Each row is a point on a tangle of strands that fork and nearly touch. The rows are in no order.
Points whose rows are less than 103 apart are linked; no others are. Some points are linked to none.
sug: [ 19   4 -19 -15  -3 -14   1 -25 -19  24 -22  -6   6 -32  11  -7  -1  35
  -2  -6  15  21 -52  23  18   9   1  30  -8  22  10  19   6 -17 -26  19
   1  28  -7   7 -20  -3   2   9   6   6 -33  -2]
Dilo: [-40  -8   8 -27  33  47  -4   5   9 -14   9  13   5  11   4   2  -3   6
   9  25 -10 -22  24  10 -11  -4  34   8  -3  26   3  48  26 -14  22 -48
  17 -11  30 -50  -9  31 -24  -9 -35 -11  -3  19]
pevo: [  8  -3  17 -16  22   1  -4   3  -4   0  22  -1  -8  -3   7  16 -16  -2
  -5  11  -6 -28 -12 -18 -10  11  -3  17   0   4  10  21  22 -15  18  -4
  19  14  30 -25   7  20  -9   1   1  -2 -28  -4]
ruz: [  6  31 -25  23 -12 -13   3  11 -27   6  15   6 -12  29   4  32  11  13
  14 -16  12  22   6  21  13  -4 -19  -6  14 -31   8 -23 -13  -9 -38  30
 -27  51   1  14  22 -11  -6  -7  34  15  -4  10]
pag: [-30 -34  -2   5  14  61 -18  -4  37  -8 -16 -12   8   7 -19   7  -5 -32
 -16  18  13 -10  49 -40 -36   3   1   4 -19  26 -31 -17 -12  16  32 -26
   1 -38   7   3  -3   2 -19 -11 -23  -1  19  -2]
Vin: [-16   2 -11  10 -14  24   2  -2   2 -12   4  -4  15  12  -5 -29   8 -46
 -17  10  17  -1  36 -10 -17  -8   1 -18  10 -13  24 -36 -27  17   8   9
  -2 -52 -26  27   9 -13  17   4  -7  -1  26 -15]
Naf: [-21 -24  -9  -3  -5 -21 -11  11   1   1  -1   3  -4 -13   6 -30  -5   5
   6   0  13 -17   0  -7  -9  -5  -9   5  16   7   6 -13  18   6   6  26
  11 -33 -26  48  27 -12  -3   3  -8   4   3  -2]
siv: [  8   9  10  11   9   7   9   2 -11 -11 -13  13  -4  38 -10  12  16   5
  -6   0 -13 -18   4   9  30   7  11 -43  -8 -37  -1   2  -5 -14   3 -42
   3  21  32 -57  -9   0   0  -4   2 -10   2 -13]
fak: [ -3 -30  -1 -25  -6 -37  -1  -4  15   6 -23  -4  -7   1  13 -16   7  18
 -19  -1 -21  -4 -20 -35  -4  17   3  19 -15  28 -17  23   9 -15  18  -2
  11 -14  -7  -8 -36 -12 -11  20 -39 -17 -26  31]
fugi: [  0  12  16  28  28  -5   6   5  -9  -5  49  21   6 -24  -7  14 -29 -35
  30   8 -19  -7  -2 -11 -22  -2   2   4   3 -24  14  12   1  23  11 -12
  -9   3   0  -7  25  37  -6 -15  11 -22  28  -7]
Zuve: [  3  -4 -10  -6  19  -2   6  -8 -30   4   1  34  -6 -17  38   9 -21  25
  36   5  -2   4 -22  -3  -2   2  17  20  -7  17 -27  27 -31  -8   4 -25
   4  26   2  16  -7  38 -31 -24   3  -1  12  17]
zol: [ -2 -22  -5  14  10  18 -14   5   8   1  -3  10 -15  -8  20   9 -19  -1
   9   0  -5  -3  12 -20 -14 -21  13   3 -13   5 -21  11   4  17  24  -9
   7 -10  -9  17  21   5 -23 -15 -11  -2  26  -5]
Zifi: [  4 -19 -18  12 -23 -20  15  -8 -17   8 -22   2   4  -4   9 -25  21  24
  -8  -9  13  -6 -33  27  35 -13  24 -12   9   1  15 -12  18 -23 -27  19
  18  18 -30   9  -7 -37   7   1 -17  15 -10  -5]
mit: [ -7  18  13 -25  22 -24   4 -16  14   8  11 -19  21 -37 -28   6 -12  14
  30  29  -7  30 -12 -13 -17  18 -24  33  37   9  26  20  18  45   6  21
 -33 -21  17  28   9  15   3   7  16   3 -22  16]
megu: [  8  -3   4  17  -4 -14 -16   1  11  12  -1  -9 -25  13  14   8   2  25
   6  -8  28   3  -2  40   7 -17  -6 -13   5  11   5   6  26 -10 -32  45
   2  47   5  15  19 -24  -4  -9  13  23 -18 -17]
pefa: [  2  28 -32  30 -27   7   5  15 -22  -8  23   4  -7  29   8  22  17  -1
   1 -14  13  24  30  -9  11 -18 -26 -19  20 -35  -1 -24 -19  -6 -20  22
  -9   4  -6  28  25 -14  -9 -16  26   2  21  -1]
Nuteg: [ 20  19  -8  -6  -3 -36  11  -1  -7   5  -5   7  -2   6  -9  15  17  28
  14  -5  -3  13 -22  11  34  22  -4 -15   1 -18  -3  10   8   1 -34   8
 -18  31  40  -6 -33 -12  14   3  22 -16 -18   7]
noni: [  1 -19  12 -23   9 -29 -18  39  50  12 -21  -4   5 -14 -39   4   9 -20
 -26   3  -4 -15  21 -48 -22  11 -24   6   4  49 -10 -13  31  16  37 -11
  19 -35  16  15  -3 -12   0  19 -17  -6  13  -5]
gik: [ 14   0 -25 -21 -32 -49  -8  20  12   0  -9 -17 -22  23   5  13  19  22
 -20  -7   6  12  24 -37   9   1  -1   9   2   0  -8 -23 -14   3  -2  13
  10   4  11  20 -32 -22  18  15  -6 -12  -4  14]
Lef: [ -8  10 -14  12 -13  11   1 -11 -29  -3   8   6   7 -31  10 -22 -10  -2
  19  -3   1  11 -22  15   7 -13   5  -1   8 -17  16 -14  -9  -3  -2  12
  -2  -4 -34  15   9  -3   8  -7   2   0  17   1]
Vosud: [ 10  22   1   4  -2  25   7   0   7 -16  -3 -15   9  16  -3  22  12 -34
 -49   0  -6 -10  17 -20   0  -4  -7 -27 -12 -19 -11 -19 -10 -21  33 -36
  17  -7  25 -39  -5 -12   9  -9   7  19   7 -28]
muf: [ -8 -12  28  -1  21   4  -5 -13  -5   2  16  -5   0  -7   6   6 -29  16
  40  31  -3  -5  25 -16 -18  27   9  11  22   7   9  27  -7  38   7  -8
 -11 -15  12  18  11  35  -7  -2  -2  -2  -9  30]
keke: [ -1 -23 -21  28 -30 -21  18  23 -10   2 -24  -9 -10   4  11  -9  26  17
 -31 -20  -3 -21 -16   3  38 -14  -3 -30   0 -10  -8 -11  14 -30  -6  -4
  27  33 -13   6   8 -41  -9  -3 -26  15   9  -1]
tedu: [ 12  16   1   9  -5  12  -2 -23 -21  19 -27  22   2  22   5 -12  -1  25
  28 -10   8  16 -29  65  25  -7  27 -16  -3  10  12   9 -28   6 -41   1
 -25  32 -11 -20 -26  21 -10  -8  32  13   2 -14]
nuse: [  5  15  13  19   2   7  15   0 -20 -12  14  20   0   7  -1  12  -1   5
  13 -12 -22 -10 -16  25  17   5   3 -38 -10 -50  -4   6 -16  -6 -17 -30
 -19  34  21 -44  -4  18  -1 -13  13  -5  16 -15]
Posu: [ 20 -15  14 -10  -4   0 -18  -2  13   5 -19 -14 -16  22  10  10   1 -15
 -13   8  15  -9  39  -8 -12   8   0  11   3  13  -9  -9  -2  -5  11  22
  15  -5  17  -8  -8 -16   5   5   1   8 -13  -6]
ven: [ -2 -29   3  11   7   6  14  -9  -9  -7 -12  12 -13  19  11 -12   3 -24
 -21  -8  -4 -29  10 -20  13   9  21 -10 -21   1   0  -7 -16 -22   3 -32
  21  -8 -18 -10  -9  -7 -19   8 -42  -7  11  -4]
Mep: [-14 -27   7   9  19  32 -16 -13   2 -13   2  14  -5 -14  14 -15 -18   2
  11   5 -12  -4   1  18 -33 -11  34  13 -26   4 -15  20 -13   7  11 -22
  -1   0 -19   2  -2  31  -9 -13 -21  -7  19   3]
Ruga: [-17  12  -3   6 -13  12  -8  -3 -12  -8  11  -2  26 -53  -4 -25 -12  -1
  12   6 -12  15 -16  33 -23 -23   7  10   1 -15  12 -14   7   1   6   9
 -17 -21 -51  19  10  20  16  -1  -3 -14  30   3]
fovu: [  6  -1  -2  -1  17  -2  11  -5 -20  -2  -3  27 -10   9  22  20  -5  15
  36   6  -9  -3 -15 -16  11  11  22  -7  -6  -1 -12  17 -14  -4  -3 -25
   4  20  23   1 -11  17 -21 -11   8 -12   6  10]
Pon: [ 14 -19   2  -5 -18 -30 -11   3  16  19  -8 -21 -16  -4   2 -13  -2  26
  -6  -9  29   8 -12  31   3 -21 -12  16   7  36   2  13  31  -9 -27  54
   8  20 -12  34  13 -28  12   4   6  18 -27  -8]
Buge: [-12 -10  15  -4  -3   7  -4   6  -2  -3 -15 -15  11 -10  -9 -34 -18 -29
 -40   6 -12 -19  -7 -19 -17  18 -25  16  17  10  18  -9   0 -14  31   0
  18 -31 -32   9  31  -7  -2  32 -33  26 -15  -1]
tanut: [  2  10  -5  23 -31  39  -1  -3  12  -2   0 -11   9 -10 -11 -18  12 -14
 -13 -16  -4   7 -14  23  -3 -25  -3 -32  -2 -16  -5 -24  11  -1  -7   7
  -3 -10 -28 -18  27 -30  15  -5   2   3  25 -36]
nus: [ 16 -25  -7  18  -4  27   1 -11 -18  -1  -8   0 -22  40  38  10   4   1
 -24 -21   7 -13  -2   8  10 -16   3  14  -8   4 -32   2  -8 -28   0  -2
  25  20 -14 -23   5   2 -35  -7 -12  22  -9 -14]
lerav: [ -1   7 -18 -10 -16 -44 -10  54  40   2 -11  -9 -13  11 -29  11  17  -1
 -18 -13   8   6  52 -40  -5 -22 -31   9  10  27 -17 -33   2  11   8  26
  22 -19  14  43   9 -15  14  18  10  -6  18  -1]
Kobip: [  0   0   2  19  -6   8  -7 -15 -11   4  -5  19   2  12  12 -19   2  10
  37 -17   4  18 -10  66   3 -14  39 -18  -7  -3   0  -6 -19  10 -48   1
 -17  14 -16   7 -22  13   0 -18  16  -9  27  -3]
rire: [  5  -5   4  20  10  11   0  -9 -25  -7  -9  23 -15  43  17   0   5  -5
   3 -21  -9  -1   4  35  14 -14  39 -11 -12 -26  -8 -16 -57   4 -13 -48
  -7  20   4 -20 -18  36 -17 -21  -1   4  35 -11]
budeb: [-16 -26 -10  15  -3  32  -8 -14  -5  -6   5 -11   5  18   5 -28   9 -44
  -2   3  19 -21  33  15 -16 -10  16  -7  -4  -9   7 -41 -30  21   5  19
   4 -27 -36  14  18  -6  10  -4  -8  18  12   0]
lema: [  2  -7 -11 -16 -10 -53  -4  30  25   7  -6  -7 -14  15 -14   3  14   7
  -6  -3  11   7  43 -47   3  -1  -4   9   3   9   0 -22   2  29   7  19
   3 -33  11  46 -16 -20  19  30   8 -26   7   6]
noz: [  7  -8 -18  24 -19  27  -2  -6  -8   3 -28 -10 -15  36  18  11  14  11
 -14 -17   9   2   7  10  16 -22  17  -6   4  -4 -21 -18  -5  -7   1  11
   8  16  -8 -18  -4 -12 -14  -9  13  24   5 -18]
zovot: [  7  17 -17 -26   7 -17  10  -8   0  13  -1  -2  10 -40  -8   0   1  19
  36  20  14  37 -13  -9   1   5 -35  35  22  11  12  19   7  28   0  22
 -33  -9  15  33   7   7   6   2  39 -16 -15  14]
zufa: [-27 -19  18  -1  16  27  -1  -7  31 -11   4  18  -6  15 -25   7   1 -26
  23  20  17   4  43 -18  -9  14  36 -14 -15  10   0 -14  -9  38  -3 -24
 -15 -40   5  11 -30  -6   3   4  -5 -33  21   3]
vusi: [-13 -10  11  30   6   5  -8   5   1 -17  38  14  -5  11  -2   5   7 -35
  17 -10 -10  -1  27   1  -2  -9  21 -29 -32 -28   2 -16 -24  21 -19 -24
 -15 -18  -1  17  -5  10   1 -15  -3 -28  55  -4]
Zatil: [ 20  -1  16   6  -9  23 -20  -4  20   4   6 -13 -19  24   3   9   3   2
   9  -2  16   7   8  50   0 -10 -18  -8  17  -1  -8 -12  13   3 -32  43
  -8  19  17  -8  15 -17  11 -10  37  18 -19 -22]
tuvev: [-19  19  -1 -23  23  34   3  17  15  -8  10  10   5   2  -2  15   5 -11
  -1  20  -7 -25   7   3  -4   0  37 -15 -11   9  -3  27  47 -13  23 -40
  11 -11  50 -60  -9   3 -11 -11 -15 -15   4  -4]
vovuv: [-11  13  -6   0  17  -5  15 -12 -23   7  16  12  24 -57  -2  11 -27  14
  50  22  -6  27 -29  -8 -13  22  -4  26  15   8  -3  22 -14  26   9  -7
 -21  12  -8  27  14  44 -12  -3   7  -8  21  22]
zad: [  7 -10  13 -28  13 -28 -12 -22  19  13 -16 -13   7 -35  -3 -28 -14  47
  18  22  16  21 -14   9 -15   3  -8  13   7  39  12  41  32  27  -7  15
 -20 -18 -13  36  -2 -14  11  -2   6   7 -28  11]
lukun: [ -1  -7  23 -19  32 -16 -15 -13  32  18   2   9   1 -25  -5  -8  -6  28
  47  33  13  14   1  10 -11  -1  11  -2   2  34   2  44  31  41   5   4
 -20 -19  13  15  -6  -2  -9 -14   7  -7  -4  11]
Liseb: [ 19 -17   2 -17  -1 -60  14   0   6   6   0 -11  -8   7   4  -4  13  12
 -29  -9 -11 -15 -29 -12  10  13   1  19 -20  11 -11   6  18 -25  -3  11
  23  14   7 -12 -26 -13   4  14 -28   0 -33   8]
falo: [ -1  12 -18  14 -14  10   8  -8 -20  -5  20  17   6  -5   3 -11  -6 -13
  35 -23  -3  27  -1  36  -5  -6  -3 -17   6 -31  -7  -9  -8  12 -38  19
 -25  -3 -19  10   1   4   6 -20  25 -13  29   5]
Nos: [ 16  32   9 -20  -3  11  -8  13   2   0  10 -26  11  -7 -10  44   2 -14
 -48  -7  -9  -3  -4 -23   8  -8 -29  -5  -1  -9  -7 -23  10 -26  34  -6
  27  18  32 -48  -2   7  15  -1  11   8 -18 -17]
vuk: [ 10   7 -24 -17 -15 -14  -5   2  -2  13 -14  -8  -9 -13  19  11  -9  21
  22   8   9  26   9 -21   3  -6  -8  20  14   7  -4   9  -7  13  -4  29
  -5  -2   3  28   6  -4   2   6  22  -8 -11  17]
kide: [ 13  -6 -29 -23 -26 -36   1   5 -11  15 -18  -7 -19  14  31   6   6  32
   7  -3   9  11   4 -18  17  -3   7  13   3  13 -14  -2 -10  -8  -7  25
   5   7  -3  37 -24  -8   0   3   4  -2 -18  34]
pufil: [ -2  -8 -27  -2  11   0   6  -9 -32   7   0  20  -1 -45  25   8 -31  21
  26  13   0  13 -29 -19  -1   4 -10  24   4   9 -20  15 -11  -1  11  -4
   2  12 -17  31  17  24 -27 -14  -7  -6   9  23]
pilu: [  7 -27  23  -9  13 -35 -19 -12  16  19  -9 -11 -14 -19   8 -22 -17  29
  -1  11  28  -4 -12  24 -13  -1 -12  25  -2  41   4  33  23   2 -16  30
   5   0 -16  32   7 -14 -10  -2 -10   8 -35  11]
bona: [ -6  20  12 -21  12  -2  -6  -4   5   5   0  -8  11 -34 -24 -13 -18 -15
 -12  -4 -13  -6 -17 -16 -21  15 -29  30  21   9  29  -5  17  -7  19  12
   4  -8 -14   0  27  -3  15  28 -17  14 -25  -5]
rezuk: [ 15  13   9 -12  11  -6  -2   4  24   5   6  16 -10  -9  -6   9  -1  15
  33  15   4   6  -5   8   2  -4  12 -26  -7  12  -9  40  40  18  -9  -2
 -11   4  41 -14  -5  -5  -7 -18  18 -21   1  -2]
sifom: [ -3 -15   6  18  10  23  14 -10  -9 -16 -15  25 -11  44  -2  -2  23 -14
  -6  -3  -5 -15  20  14  17  -5  40 -25 -28 -28 -10  -4 -38   1  -6 -55
  -3  11  19 -36 -20  18  -3 -12 -22 -10  29 -10]
did: [-27 -21  11   6  17  49 -12  -4  34  -8  -3  -2   6  16 -16  13  -9 -19
  16  30   8   4  54 -33 -28   8  17  -6 -11   5 -14 -25  -9  46  28 -16
 -21 -51   0  19 -10  -3   0   1   0 -10  28   9]
Zugu: [-26 -27  13  -3  -5  17   6  -5   6  -9 -18 -18  25   8  -8 -32  -1 -32
 -30   8  -9 -27   7 -14 -33  26  -3   7   4  24   7  -8 -11 -20  29  -8
  15 -36 -41  -3  -1 -17 -12  20 -47  18  -4   6]
Lurof: [  2 -21  18 -39  16 -40   5  -9  -1   4   6 -17   8  -9   4 -14   0  25
  -4  17 -22  -8 -11 -36 -18  39  -5  36   3  20  11  39  10   8  20 -11
  -7  -7  16  -2 -27  17  -6  17 -34  -7 -44  44]
Fus: [ 16  11  10  21  -4 -22  14  11  -3  -4  16  -5 -17   9   1  11  -4 -21
  -2  -2   2 -19   5 -17  11  10 -13 -24   8 -29  16 -16   1   1  -7   1
   5  14  15  -5  26 -12   8   4   6   0  -7 -22]
guz: [ -3 -25  12  13   2  32 -15 -17  -1   1 -19  12  -5  12  25 -17   4  17
  15  -8  -1   0   1  42  -5 -21  49   2 -22  14  -7  19  -9   6 -17 -16
  -1  11 -21   3 -14  16  -5 -20   0   2  16  -5]
fug: [-14   0  21  35  10 -11  -4  13   1 -12  45   4   8 -15  -3   1 -12 -52
  14   6 -11 -14  21 -12 -24  -5   2  -9  -6 -27  20 -13 -18  30   3 -17
 -23 -21 -22  18  16  28   0  -9  11 -23  40  -5]
zufe: [ 32  -6   1  -5 -11 -36  19  -1 -12   6 -24  -7 -10  20  -5  14  16  24
 -33 -14  -5 -16 -29   8  32   8   2   6 -10  -1 -14  12   4 -28  -3  -8
  24  41  11 -41 -32  -1   6   7 -18   9 -30   4]
lipu: [ -2 -17  -5  21  17   8   8  -2 -36  -3  23  16 -21  20  33  16 -21  -4
 -11 -13  -6 -23 -19 -15   7  -2 -15  19  -7  -9 -20  15 -29 -34   3  -6
  28  18 -17  -2  14  21 -32 -10 -14  10  -8  -1]
fet: [ 25  20 -15 -10   2   2  -2 -19 -17  15 -20  11   2   0   3   9   9  29
  19  -5   8  14 -35  32  25   6   3   1   1   6   7  16  -4  -7 -29   5
 -13  42  17 -18 -30  -5   3  -2  23   6 -15  -6]
Luvi: [ -5  14  29 -20  25  13  -6 -25 -14  -9   1  -6   7  12   0  -7  -9 -10
  11  20 -12 -20  11  -2 -13  34  31  16  19  -2  31  17 -12   5   9 -24
  -7  -9  12 -37 -12  25  10  18 -13  -8 -31  14]
val: [ 14  24 -18  29 -29  -5   9  22  12  -7   7 -19  -6  13 -12  22  26   7
 -29 -23   3  19  24 -13  11 -29 -40 -30  11 -15 -12 -30   3 -10  -3  13
   4  25  14   7  29 -29  11   1  29  10   8 -10]
dolu: [ -8 -32  -9  33  -4 -20  19  13 -22  -5   2  10 -19  34  14  -4  19  -7
 -25 -18   4 -40  -1  -9  30  -2  14 -28 -21 -10  -4 -13   3 -32  -9 -12
  28  21 -14   4   3 -22 -20   3 -43  16   6   3]
Nufaz: [ 22  37 -20 -19 -18 -29  10   6   0   5   1 -11   6  -8 -24  18  19  16
  -7  -6  -6  28 -20  -2  30   9 -22  -1   1 -28  -4 -10   6 -13 -15  17
  -9  26  33 -24 -24  -7  36  12  24 -17 -22  -1]
Lago: [ -5   7  19 -37  17 -29  -6  -7  15   1  14 -28  18 -14 -12  -2  -9  12
 -15  17 -17   2 -13 -20 -13  33 -10  53  12  20  23  28  15  13  22  17
  -6   1  28  -5 -10  25  20  24  -9   3 -47  24]
mab: [-16 -25 -13   7  -4 -15   8  -4 -42   9  14   8   3  -4  37  -6 -14  -2
  -9  -9   2 -16 -29 -21  12  12 -21  27   2  -4   3   6 -26 -32   8  10
  31  -2 -37  19   8   4 -33   5 -24  10 -15  25]
guten: [ -7  30 -12   3 -17  16  16  14   9  -7  13  -3  23   4 -18 -20   6 -39
 -22  15  10   7  37 -33  -3 -10 -32 -16  12  -5  14 -19 -22   8  16   9
   0 -72 -14  36  16 -21  22  13  20  -5  36 -11]
ser: [-16  24  -5  -4   5  -2   7 -14 -21 -14   8   0  37 -73  -6 -12 -23  11
  40  18 -19  29 -28  10 -20   7 -10  13  12   1  15   4  -7  26  10   0
 -33  -7 -34  27  14  29   8   3  -5 -13  18  22]
Nufak: [ -5  20   5 -17  13   8  -2  17  26  -2   9   4   5   2 -18  33   9  -1
  17  15 -11  -2  -2  -5   6   6  18 -33 -13 -12 -11  17  46  13  13 -12
 -12 -11  54 -35 -13 -13  -2  -8  14 -24   7  -5]
rume: [-32 -28  20  16  20  23  -9  -8  14 -21  17  23  -9  16  -5   2  11 -25
  31   0  -1   2  47  17 -11   5  43 -16 -37 -11 -11 -16 -27  32 -26 -27
 -20 -26  -2  18 -25  15  -2   1  -2 -35  33   9]
vabak: [-27 -31  14   0   3   5   5   2   7  -4 -14   3   9  -2  -9 -34   0 -23
 -19   0  -7 -38   1 -10 -15   5  19  -5 -26  19   6  -6  13 -18  12 -24
  23 -30 -41   1  -6 -28 -10   9 -52   0   7  -3]
vur: [  4  30   0  -5 -15  12  10  22  27  -4  12   3  10 -26 -26 -22   0 -20
 -10 -12 -13  11  -5  -1 -18 -18 -37 -25  14 -10  13 -28  19  -2  -6  16
  -5 -26 -16  -3  28 -34  26   7  17  -9   8 -33]
notam: [ 12  26  15  14   8  18   6  -1 -11  -9  41  20   8 -10  -5  14 -16 -22
  20 -10 -12   0 -12   0  -4   5 -10 -16  -2 -39   7   8  -9   4 -11 -14
 -16  17  12 -25  17  27   3 -17  21 -17  24 -14]
Madu: [-13 -25   6 -10  11  50  -6  -8  18  -8 -14  -9   1  23   8   8   0 -27
 -23   9   4 -16  31 -19 -24   3  12   8 -21  14 -28   5 -11 -11  34 -38
  14 -17  10 -40 -11   1 -24 -16 -28   4  11   0]
Nupa: [-29 -16   7  -6  -3  37 -14  -1  27  -7 -14  -4  17 -22  -8 -31 -11   9
   3  18  -2  10  12  23 -34 -14  18  -6   2  21  -9  -5  26  28  12   6
 -23 -40 -52  16  13 -12  28   6 -12   9   4   6]
lon: [ -3  35  19 -11  17  24 -10 -23 -14  -3  20  25  17   5 -12 -10 -14   2
  45  -4 -14  21  -5  53  -8  17  24  -8  -6 -15  14  23 -23   5 -31 -10
 -33   5   7 -38 -25  42   8 -12  25  -3  13   4]
tak: [  9  -7 -18   6 -13  -6  12 -18 -25  21 -25  -1   1  -7   7 -10   7  27
 -12 -15  22   0 -58  43  31 -10   6  16   3  22  10   8  14 -26 -31  26
  15  31 -35  10  -8 -15 -17  -6  -4  36 -17 -11]
nam: [ -1  19  10 -16  24  17  -9 -13  -7  -6   8  33   6  -2   4   5 -11  16
  41  11 -16  -1   0  17 -13  12  42  -4  -2  -8   3  33 -15   4   2 -36
 -14   4  26 -19 -19  51   1 -12  13 -14  15  11]
Fem: [ 10   2   6 -31 -14   5 -17  -1  23  12  -1 -24   7 -17   2  19 -10  16
 -30 -29  -2  12 -42  15   1  -2 -31  58 -15  27 -19   4  23 -46  17  26
  34  26  -5 -42 -12  15   1  13   2  20 -30   4]
Gipet: [-14  13  29 -26  34 -17  -5 -30  15   5  12 -33  16 -36 -29 -15 -20  15
   4  21  -2  18 -23   2 -22  29 -20  44  17  26  37  36  34  10   4  17
 -15  -2  17  10  13  23   9  16  -5  15 -59  12]
risu: [ 12  30  -9 -12 -27 -13   9  33  27   1 -10 -11  14 -14 -34 -25  25 -14
 -18 -12 -14   7  20 -17  -7 -16 -36 -16  11   6  14 -27  10  -8  -5  15
  -1 -32   4   8  10 -38  34  26  16 -15   0 -15]
fubaf: [-14 -26 -14   7 -11  -3  -6  20   0  -1  -3   5 -12   5  13  -6  -1 -16
 -17  -8   8 -12  28 -43  -3  -5  -9  -5   4  15 -13 -12   0   1  20   3
  13 -25 -10  39  19 -22 -13   9 -17  12  17  -2]
timam: [ 18   7   4  25 -18 -10   8  18  10 -10  -8 -21 -10  10  -6  24  20  -2
 -31 -20   6  -5   5  16  19  -6 -30 -22   5 -26  -5 -22   8 -18  -6   9
  18  37  20 -16  12 -20   9   6  14  14  -8 -15]
Nufik: [ 16  22  -9  14 -12  19 -11  -3 -12  12  -1  -5 -15  49  -1  29  14   2
  15 -13  16  16   7  46  22  -8 -26  -4  17 -24   4 -15 -15  -1 -39  42
 -21  41   8 -15  -1  -2   6  -3  41  18 -17 -16]
poni: [  7  41 -15   4 -35 -17   7  35   3  -1   4 -16  10   6 -29 -18  18 -19
 -40  -4   2   6  37 -36  13 -18 -43 -11   7  -3  19 -32 -20 -13   1  15
   8 -33   6  25  20 -21  30  17  29  -2   7 -13]
Bibu: [  9  18   9   7   5 -25  12   9   1   1  12  -9   3 -23 -17  -4 -12 -32
 -13  -3  -8  -7 -27 -23 -10  16 -24   8  18 -15  34 -14  11  -8   9   5
  -1  -6   5   5  38  -2  19  10   6  -4 -23 -12]
Zep: [ 11   2  -3   5  -3  16  13   0 -16  -4 -29   0   0  11  -1  17  11  16
 -33 -10 -15  -5 -26   8  33  -2   9 -15 -10 -20 -21   9   9 -24   5 -34
  10  29  15 -58 -22  -4  -5  -7  -8  11 -15 -11]
mel: [  7  -9  -7  21 -21  38  -8 -20 -18   1  -5   1  -1  39  18  -5  10 -20
   2 -10  13   7  14  27   5 -25  25  -2   8  -8  -2 -29 -33  17 -10   6
  -7  -7 -30  -8   4   3   0  -6  20  20  12 -10]
Figiv: [ 15  11  -4  15 -16  15  26   4  -4 -11 -25  -8  12  14   1  17  17 -12
 -66 -12  -7  -4  -1 -14  29 -10  -9 -37  -8 -14 -11 -16  -7 -23  26 -37
  11  11   4 -42 -13 -14   5  -4 -20  22   6 -14]
sanul: [-16 -18 -11   1  -1 -32  -2   6 -23   5  17  -5  -6 -18  15 -12 -19   6
   4  -9   8 -12 -19 -19  -3  10 -21  24  22  -2  10  -1   1 -11   3  31
  15  -1 -26  46  40 -10 -19   9  -8  12 -16  13]
Rilof: [ 18  33  -4 -29  -7 -20  -1  24  14  -7  16 -16   3 -17 -19  36   3  10
 -21   1  -6   4 -25  -4  22   9 -22   1  -3 -19 -14  -4  36 -13  14   7
   3  27  58 -38 -10   8  16   5  16 -10 -26   0]

Follow the links from the first point to the second, and from the first to the third. Name the last point that the two ways share.
fug, Zuve, keke | fet
Nos, budeb, Zuve | Kobip
Lurof, fugi, nam | Zep
nuse, lerav, ser | Zep
falo, notam, megu | fet
sanul, Gipet, pufil | Kobip

A fork is a point with three links, a tip a point with one. Leave the first point through the second and follow the links. Name the first fork or tip that comes.
vur, risu | Kobip
pilu, Pon | fet
pefa, ruz | Dilo
did, zufa | siv
Liseb, fak | lerav
fubaf, Naf | tanut
zovot, mit | Zep
Lef, Ruga | lon

A fork is a point with three links. Follow the links from the first point to the second and name the forks in between, in order.
sifom, ser | siv Zep fet Kobip
vovuv, nuse | Kobip fet Zep siv
Lef, kide | Kobip fet Zep
fubaf, Nos | Kobip fet
mit, keke | Zep fet
Fus, guz | fet Kobip
keke, fugi | fet Zep siv
guten, fovu | Kobip
Gipet, fubaf | Zep fet Kobip

Name the points in between on the shortest way along the links from the first point to the second, in order.
vusi, Kobip | fug fugi notam nuse siv Zep Figiv Vosud Nos Rilof Nufaz Nuteg fet tedu
sanul, keke | Naf fubaf zol Mep guz Kobip tedu fet sug tak Zifi
fug, gik | fugi notam nuse siv Zep zufe Liseb fak Lurof Lago Gipet mit zovot vuk kide
fubaf, risu | Naf sanul mab lipu nus noz mel budeb Vin guten poni
pefa, vovuv | val timam Fus Bibu bona Buge Zugu vabak ven dolu keke Zifi tak sug fet tedu Kobip falo Lef Ruga ser
